Each row is a point on a landscape with many peaks, with its height.
From any point a climber steps to the highest of the 4 points nearest to it. It stops when none of these is higher. Distance is the straight distance between rows; heights are no part of it.
q_107: [103 167 149 122 167 128 153 146 114 147]  height 55.8
q_830: [106 110 142 108 152 100 167 113 137 170]  height 61.4
q_670: [134 179 144 158 125 154 116 166 115 100]  height 68.7
q_791: [107 176 106 171 101 152  90 158 116  70]  height 71.4
q_770: [110 178 117 160 120 146 109 160 118  86]  height 71.6
q_616: [135 143 106 145  99 140  67 126 170 107]  height 72.0
q_650: [144 134 122 140 118 133  72 124 171 125]  height 77.1
q_578: [141 130 152 131 155 118 111 124 172 164]  height 40.1
q_106: [ 81 114  86 101 147 124 192 127  82 118]  height 6.7
q_932: [ 89 109  98  82 161 116 193 127  79 122]  height 0.5
q_325: [140 123 139 132 134 119  91 121 180 147]  height 52.9
q_855: [115  74 146 101 127  94 172  90 115 167]  height 75.0
q_235: [116  68 114 163  76 106 125  87 120 113]  height 65.6
q_252: [ 83 150 108 125 160 123 166 140  98 126]  height 33.8
q_535: [116 114 160  98 160  95 158 112 142 187]  height 76.3
q_514: [116 125 106 148  96 125 102 116 163 105]  height 70.0
q_805: [102  82  84  74 149 133 199 116  61 112]  height 8.7
q_730: [175 170 182 138 144 153 137 172 123 127]  height 54.4
q_478: [100 102 125  95 150 103 184 115 109 157]  height 45.6
q_783: [115 109  97 155  74 120  87 110 163  90]  height 68.0
q_66: [123  55 114  89 128 138 171  95  33 131]  height 11.5
q_410: [235 160 143 117  99 169 125 186 136  85]  height 69.5
q_296: [150 166 149 144 136 149  90 152 147 122]  height 61.1
q_341: [158 168 125 144 117 158  67 148 146 102]  height 69.9
q_89: [214 158 161 125 123 166  95 168 133 110]  height 75.4
q_757: [228 149 122 113 111 167  52 136 137 133]  height 61.8
q_308: [165 177 141 154 102 166  92 173 122  74]  height 71.7
q_793: [101  81 105 111 125 113 186 103  76 126]  height 37.5
q_536: [ 96 139 133  86 178 105 183 131 110 168]  height 65.8
q_542: [122  88 149 122 133  98 144  96 164 171]  height 65.7
q_748: [149 165 161 138 149 146 112 149 143 136]  height 40.0
q_595: [110  71 105  75 137 122 190 108  52 129]  height 17.9
q_771: [106 110 118 146 111 110 139 115 144 127]  height 76.0
q_809: [ 85 105  87 117 130 121 184 115  86 115]  height 16.8
q_385: [165 146 114 133 116 148  56 133 170 119]  height 71.3
q_824: [104  88 121 105 129 112 182 100  94 141]  height 37.7
q_488: [140 130 137 138 137 127  86 128 176 141]  height 60.6
q_994: [178 152 147 133 145 147  81 146 158 131]  height 59.7
q_641: [109  75 109 128 106 112 174  92  82 131]  height 56.8
q_808: [122  73 168 102 134  95 161  91 141 183]  height 71.2
q_314: [193 131 118 117 142 143  49 124 179 146]  height 65.2
q_974: [130 150 161 127 161 119 131 137 154 157]  height 75.5
q_166: [122 180 147 149 146 140 124 166 118 118]  height 56.1
q_414: [ 84 156 103 156 120 130 127 138 121 100]  height 74.6
q_113: [115 125 132 141 131 118 118 117 157 139]  height 76.2
q_83: [102 150  99 163  98 129  95 134 144  85]  height 71.9
q_191: [119 111 121 146 107 117 101 114 164 121]  height 67.3
q_37: [ 94 151 135  95 186 116 177 147  97 160]  height 68.6
q_464: [107  94 128 128 121  96 155 104 127 151]  height 49.9
q_334: [119  64 128 146  81 111 146  82  92 140]  height 64.0
q_319: [ 94 117 103 156 102 112 133 117 135 110]  height 69.1
q_32: [117  84 104 156  61 116  92  94 157 100]  height 67.0
q_260: [ 88 154 119  95 177 117 182 147  87 136]  height 61.3
q_349: [ 87 111 106 118 136 115 177 117 107 128]  height 19.1
q_575: [126  58 149 118 108 107 164  83  74 161]  height 66.7
q_584: [192 171 138 135 104 172  80 165 127  91]  height 72.2
q_97: [179 163 143 142 124 161  77 156 144 109]  height 71.0
q_136: [121 164 124 154 125 137 100 144 143 107]  height 70.3
q_360: [177 174 165 141 115 162 115 180 121  92]  height 69.0
q_721: [130 169 169 131 170 133 144 154 120 153]  height 63.4
q_56: [ 97 100 114 134 119 109 170 104 111 131]  height 38.3
q_995: [146 117 106 134  98 131  63 109 187 122]  height 71.5
q_59: [126  92 139 135 114 107 124 102 164 144]  height 59.0
q_211: [182 133  99 115 115 150  39 115 177 132]  height 68.1
q_534: [ 96 144 138 132 143 120 146 130 133 141]  height 76.1
q_939: [121 171 167 116 180 129 158 155 106 161]  height 75.8

Two climbers start at each pair of points below. Name the first point that both come to, or write -.
q_478 and q_260 -> q_37
q_106 and q_107 -> -
q_341 and q_296 -> q_584
q_136 and q_97 -> -

For each start below, name the point where the climber stops.
q_542 -> q_535
q_809 -> q_855
q_166 -> q_414
q_235 -> q_113
q_66 -> q_855
